Points on a hilly landscape, in no order, each with its height.
From any point a climber steps to the highest of the 2 points nearest to it. It stops when none of these is higher. Distance is the straight distance between rows; heights are no part of it.
q790: [ 11 -30  19   1 -12 -19  19  -5 -28  12  14   3  -4   1   7 -30 -27 -13
 -33  21]  (h 5.43)
q760: [ 24  21  -5  -8  -4   4  28  17 -10 -20   1  -3  -8  19  -8 -23 -23  19
   1 -16]  (h 1.17)
q599: [ 36 -14   2   8  -6 -17  18  -1 -15 -42 -11  -4   1   6   0  -6 -26   3
 -12  -9]  (h 3.64)
q113: [  8  33  -2  27  -7 -19 -19  -6 -31  -5   2 -28  -9   1 -12  14  10   9
  16  -6]  (h 3.08)
q56: [ -6  21  -2  -9  -2  -2 -39 -21  26  19  -3  16   7 -45 -15   6   6  -6
  -6   8]  (h 2.82)
q147: [  2   0 -18 -11  13   0 -10  19   4 -32  22   1  20  15   1   6  -6  35
  12 -29]  (h 0.50)
q495: [  4 -17 -27   1  -5 -19  22  22 -12  -7 -16   3 -18   6 -21 -17  37 -12
 -26  -1]  (h 3.19)
q589: [ 17   8  12   4   1 -12 -21  -6  39 -35  15 -18   4 -34 -13   7   7  27
  -2  -5]  (h 5.42)
q258: [ 35 -20  12   5  -9 -15  42   9 -22   5  -1 -13 -19  21 -23 -29   1  -3
 -18  -3]  (h 0.56)
q555: [  2   2 -16  16 -20 -21  13   5 -18   1 -34   0 -17  17 -23 -19   8 -10
  -6  -6]  (h 3.53)
q164: [ -8  -3 -18   4  16   7  -1  11  21 -19 -19 -17  -4  -6 -17   3  25   0
  19 -19]  (h 5.04)
q779: [ -5  13 -14 -13 -18  19  32  21  -7 -10 -14   1 -13  17  -7 -23  -9   8
 -10  -9]  (h 1.09)
q621: [-15  15  23  10 -21   8  20 -11   2  10  27   2 -10   1  -8  31  -1  16
  -1   8]  (h 3.23)
q538: [-13  -7 -15   4 -20 -18   8   8  -3  25 -28  -1 -15   5 -24  -3   1 -27
 -17  17]  (h 3.96)
q601: [ 10   7  28  17  -2 -23  25 -16 -16  16 -11  14   8  22  16  -1 -18   0
  10 -10]  (h 3.50)
q677: [  0   8  -4  -2  -3  -9 -26   2  -2  -3  29 -15   2  -3   6  21  28  -3
  11 -28]  (h 3.18)
q919: [-10  -8  16  14  22  14 -35  -3  11 -17   6 -12  22 -20  37  14  18   8
  37  -3]  (h 0.60)
q106: [-13  -3  12   1  -1  26 -11   1 -28  21 -16   5  -7  14   1 -31  13  -9
   2   4]  (h 3.02)
q13: [ -1  18 -17 -36  12  20  18  10  18  34   1  23  -4   8  -9  -7  -7 -12
   3  13]  (h 1.39)
q657: [ 11 -13   4  -5   8   4  12  -6 -20 -15 -25  -8   0   0  14  -5 -28 -15
 -18 -16]  (h 3.47)
q27: [ 10 -14  -9   7  26 -12  -8  -6   3   2 -10   3   2  11  -6  -5 -12 -13
  -6  32]  (h 4.37)
q242: [ -7 -19   3   7 -22 -20  24   6   1   6   1  -3  -7   5  -3 -22 -31   2
 -27  30]  (h 5.68)
q455: [ -1 -14  24  16 -15  25 -11  -3 -10 -12  32 -22   5  -3  15  -2  31   9
   6   3]  (h 5.74)
q136: [ -5  28 -17   3 -10   1 -20  -1 -10 -19 -17 -10 -11   4 -10  19   1   4
  13 -11]  (h 3.90)
q740: [  0   6  33  10 -20  28  -1  -6   0   0  42 -26 -13  -5  -4   9  14  17
   2   3]  (h 5.80)
q506: [-13   6  -9 -13  15  25   3   6   0 -17  20  13   7   4  10  -4  -5  33
   8 -13]  (h 0.59)
q44: [  0  27 -38 -11   7 -11 -24  25   5 -14  22  -2  11   9 -15   5  -2   8
  20 -37]  (h 0.42)
q631: [-17  -5 -19 -28 -14  28  29  21  11  -6  -4   1 -18   8 -14   5  13   2
 -12 -11]  (h 0.97)
q127: [ -4  -6  15  15  29   2 -18  -3 -10 -17  -5  -7  24  12  28   5  -8   7
  32  -8]  (h 0.76)
q211: [-18   2   2  -9  -6  33  -9  -8   6   0   7  -4   0 -11   9  20  -3 -13
  -6   1]  (h 3.76)
q557: [ -1  -7  12   2   3  27 -31  -8  17  -4   4 -21   9 -29  16  11   9   0
  -6  21]  (h 4.65)
q587: [ -2  10  28  -5  13  11 -13  -9  -1  16  34   4  15  -5  26  33   1   7
  23   7]  (h 2.06)
q185: [ 15  10  15 -11 -12 -11  28 -10 -24  31  -6  27   0  15  18  -8 -16  -6
  -9 -21]  (h 3.32)
q492: [ -1 -27  19  -8  18   6  -1  -6  -9  17 -12  23  14   2  20 -24 -29 -18
 -10  14]  (h 3.79)
q391: [ -9  -2   4   3  -5  33   6   2  24  -9  16   8  -1  -4 -33 -24  -3  32
   1  13]  (h 1.03)
q727: [ 10  36  -1 -11   9 -10  -9  -3  18   4  15  -7  -8  18 -30   7  10  10
  38  -7]  (h 3.87)
q875: [ 12  -3 -35 -16  -6   1   1   5   0 -18  15  17  -3   0 -22   7   1   7
 -27   4]  (h 2.90)
q819: [ 20 -19 -37 -16   6  -3   1  17 -13 -27   3  -2 -12   3 -24  -9  18  -1
 -21  -6]  (h 3.01)
q116: [ 25  11  -8 -16  10   2  24   8  10 -16  14  27   0  24  -4  -2 -20   8
   1  -4]  (h 1.24)
q944: [  0  14  24 -15  10   5 -10  -5 -17  19  18   3   3  18  32  35 -16 -14
  13  -9]  (h 2.56)
q15: [ -9  10 -14  10   5  -1 -16 -15  17  -3   4  21  19 -24  -3  11 -20  17
  -7  34]  (h 2.57)
q783: [  2  29   0 -27  13  -6 -25  -6  23  14   8   3   1 -18 -24  17   9  -4
  24 -27]  (h 3.38)
q774: [ 10  27   1 -11   5 -17  -2 -17 -43  30   0  21  -5  13  14  -1 -11 -13
   1 -18]  (h 3.24)
q556: [ 13 -26  -2  -7  33   6  -8 -12  -5  24 -15  -1   4  -4  12  -7 -34 -34
 -10  34]  (h 4.06)
q76: [ -9   5 -24   0   3  -6  -2   6   6 -32 -23   1  -4   7 -11   5 -11  11
   6  -7]  (h 4.41)
q641: [ 26 -15 -20 -11  34 -23  -3  -4  -7  -2 -22  13   0   8  -2   1  -4 -28
   6  -4]  (h 4.64)
q42: [-31  -1   7  -2   6   5   3  -4  27  12 -22  17  13   5  11   9 -19 -18
   4  19]  (h 1.51)
q280: [-14   9   9   0 -16  25 -15  -8  -5  13  -2  -9 -16   0 -30 -29  25   3
  10  10]  (h 2.14)
q673: [ -2  27 -18 -29  16   9  -4   6 -30  20 -13  16 -14  12  14   7 -10 -12
   3 -19]  (h 3.16)
q717: [ -1  10 -28  -3 -11   3 -11   0   7 -22   8  32   9 -16  -3   7 -13  18
 -32   9]  (h 2.79)
q606: [-16  -3   2   2  -9  26  -6   0 -19 -18 -12 -11  -9  -1  24  10  -8 -12
 -11   1]  (h 3.25)
q957: [ -2  12   0  -2   3  40  -1  -2   2 -10  16   8   5  -1  -6  -6 -18  34
  -3  13]  (h 0.75)
q376: [-21 -10  -2  16   1  -6   2  -4  16   3  15  43  22 -15   7  11 -25  13
 -16  30]  (h 2.35)
q104: [-13 -21 -12  -5   4   0 -15   6  32  -2 -21 -18  -2 -51 -10  -2  25 -16
 -12  -4]  (h 2.21)
q317: [ 10  26  -4  21 -13 -18  23  -3 -36 -13 -16   4  12  11  12 -11 -24  26
   8 -38]  (h 4.14)
q517: [  3  -3  15  21  14  -5 -14 -10  -3  -5 -17  -9  13  12  31  15  -1 -20
  30   9]  (h 0.95)
q292: [ 24 -27   0  -5  13 -14  33  13 -11   5   8   9 -12  24  -7 -35  15   0
  -9   0]  (h 0.68)
q778: [-23 -21   1   5 -20  -5 -14   4  29  -6 -14 -11  11 -41  20  14  35 -12
 -12  -5]  (h 2.46)
q35: [ 18 -25   6  -2  -1   9 -11  -6  -5   1  13 -24 -12   0   3  -5  33 -15
   6  16]  (h 4.24)
q410: [-23 -30 -18 -10  21  10  20  15   7   4 -40   8   1  11   7  -5  -6 -19
   3 -10]  (h 5.13)
q533: [-27 -21   2 -15   3   6  -8  -3  35  20  -9  -8   4 -21  -1 -10 -14  -9
  -3  30]  (h 1.82)
q490: [  0   4   1  18   1 -37   6  -3 -24 -23 -18  -5  19  21  12  16 -15  13
   4 -26]  (h 3.99)
q977: [-13  18  -5  -4  10 -12 -17   5 -10   9  20  -5   4  14  11  31  -4  -6
  31 -28]  (h 2.89)
q498: [-19 -24  -7 -12  18  -5 -11   2  32  28  -9  -3  -3 -28 -11 -21  21 -20
  -8  17]  (h 2.01)
q829: [ 12  -4   4   9  -8 -20   0   4 -12 -12  25   1  -4  15   1  16  21   8
   8 -18]  (h 3.54)
q669: [  6  -3  18  12 -24  -6  25  -2 -43  -6   2   6  -8  11  22  13   0   7
 -27 -18]  (h 4.46)
q630: [-19  15   9  31 -19  -7 -15 -13  14  -9   0  -7  10 -32   2  22  13  12
   4   7]  (h 3.51)
q926: [ 23  15 -30 -22  18  -7 -12  14 -26  -9   9  -6  -5  19  -9  -5  -3   8
  12 -18]  (h 0.36)
q463: [-26   0   9   5 -38  -6 -10  -5  16  -7   1   1   1 -25   1  21  25   0
 -11 -17]  (h 2.81)
q895: [ 14  11   5  -2   9  -1 -25 -10  26 -25  17 -19   1  -3 -25   0  16  17
  28 -16]  (h 4.61)
q804: [ -7  11  19  29  -9  -5 -18 -11  33 -24   7 -24  12 -45   6  32  10  32
  -3 -12]  (h 4.47)
q427: [ 14   6  21   7  14  13 -23 -13  12  22  12  -5  10  -5  34  16   4 -15
  28  23]  (h 1.45)
q980: [  7  11   4  34 -16  -5 -31 -13 -14 -11   6 -19   3 -16   4   8  21  15
  10  21]  (h 2.38)
q566: [-20 -13  -9  -2  21   8  18  10  19  10 -31   2 -10   4  -9  -3  33 -11
  14 -13]  (h 5.98)
q813: [ 33 -19 -14   5  32 -28   7  -6 -18  12 -21 -14 -10   1  -2  -3  20 -38
  -9  11]  (h 4.40)
q713: [ 11 -24  -1   5 -10  20 -13  -2  32 -18  11 -34  10 -28   7   7   6  -4
 -16  17]  (h 5.52)
q731: [ -5 -19  -5  14 -21  -2   6  -2  40   1  18 -29   9 -25   7  14  -9 -11
 -20  33]  (h 4.89)
q945: [-17   2   7  -3  -2   0  23   8  22  22   0  27   2  20   0 -20  14  23
   7   0]  (h 1.02)
q257: [ 19 -28   9   8   5 -11   2   7 -14  14  -9 -24 -13  -3   8 -13  26 -35
  -9  24]  (h 3.97)
q803: [  9 -18   4  -7  22 -10  26  15  10  19   1  24   0  31 -13 -34   6   2
   9   7]  (h 0.82)
q818: [ 12  19 -14 -27  10   5   2   5   8  14   0  43   5  11  -1 -14 -14   9
   4   7]  (h 1.31)
q855: [ -6  -7  -5 -26  14  28 -13   0  19  21  -1   7  -3  -3 -18 -20 -14  -6
   5  23]  (h 1.58)
q993: [-21 -24   1   4 -29 -17  16   9  21  29  -1 -26 -14 -11 -21  -4   6 -32
 -14  24]  (h 4.52)
q493: [-14 -15  -8  14 -30  -6  13   7  17   7   7 -28  -4  -9  -2   0 -16 -19
 -28  44]  (h 5.14)
q52: [-28   3   6   1  -8   8  20  14  26   5 -14  30  11  21   7   1 -12  15
  14  -5]  (h 1.20)
q766: [ 28   2   7  14   2 -39   4  -5 -14 -20  13   4   5  15   6  13 -12  12
   0 -12]  (h 3.82)
q513: [-16   1  20   3 -23  14   0  -3  27   0   3  -8 -12 -21 -34 -21  20  20
 -10   1]  (h 1.43)
q78: [ -5  30  26  22 -16  11  17 -12 -35  26   7   0  -4  12 -10  20 -12  11
  12   5]  (h 2.18)
q850: [ -3  29  -8 -19  -4   8 -37  -6  28   0  -4   1  -6 -34 -17   3   6   0
   5 -20]  (h 3.11)
q51: [  7 -20 -14 -12  32 -20  14   5  -5   3 -34  25  17   9  17 -16  -2 -15
  -2 -15]  (h 4.79)
q802: [  5  17  -5  -2 -14  -5  14   3 -46  -4   7   2   5  10  20  -3 -15  17
  -4 -39]  (h 4.23)
q222: [ -6 -20  24  -5  14  19   2  -1 -33  16  -7   9   0  12  27 -29   2 -12
  -6  -3]  (h 3.45)
q114: [ 18 -10  19  13 -12   2   5 -13 -27   2  18   0  -5   8  13  -1 -10  -7
 -18  15]  (h 4.98)
q419: [ -5  36  14  15 -23 -13  24 -16 -28   9  -9   0  -9  23   4  19 -16   3
  10  -9]  (h 3.09)

Two climbers start at each pair of points below. Name the first point that both come to, or write -.
q517 and q657 | q766
q803 and q855 | q533
q106 and q257 | q641
q760 and q506 | -

For each start below, name the point where the climber stops.
q15 | q493
q779 | q589
q127 | q242
q376 | q493
q599 | q242
q292 | q589
q56 | q589

Call two points neighbours if one is among the 2 nearest of the other. Go from one point of each pair to the other, from neighbour to neighbour, staying as high as possible. Name the lowest point that can't be avoided.
q589 and q601 | q78
q713 and q242 | q731
q589 and q740 | q980
q740 and q566 | q257
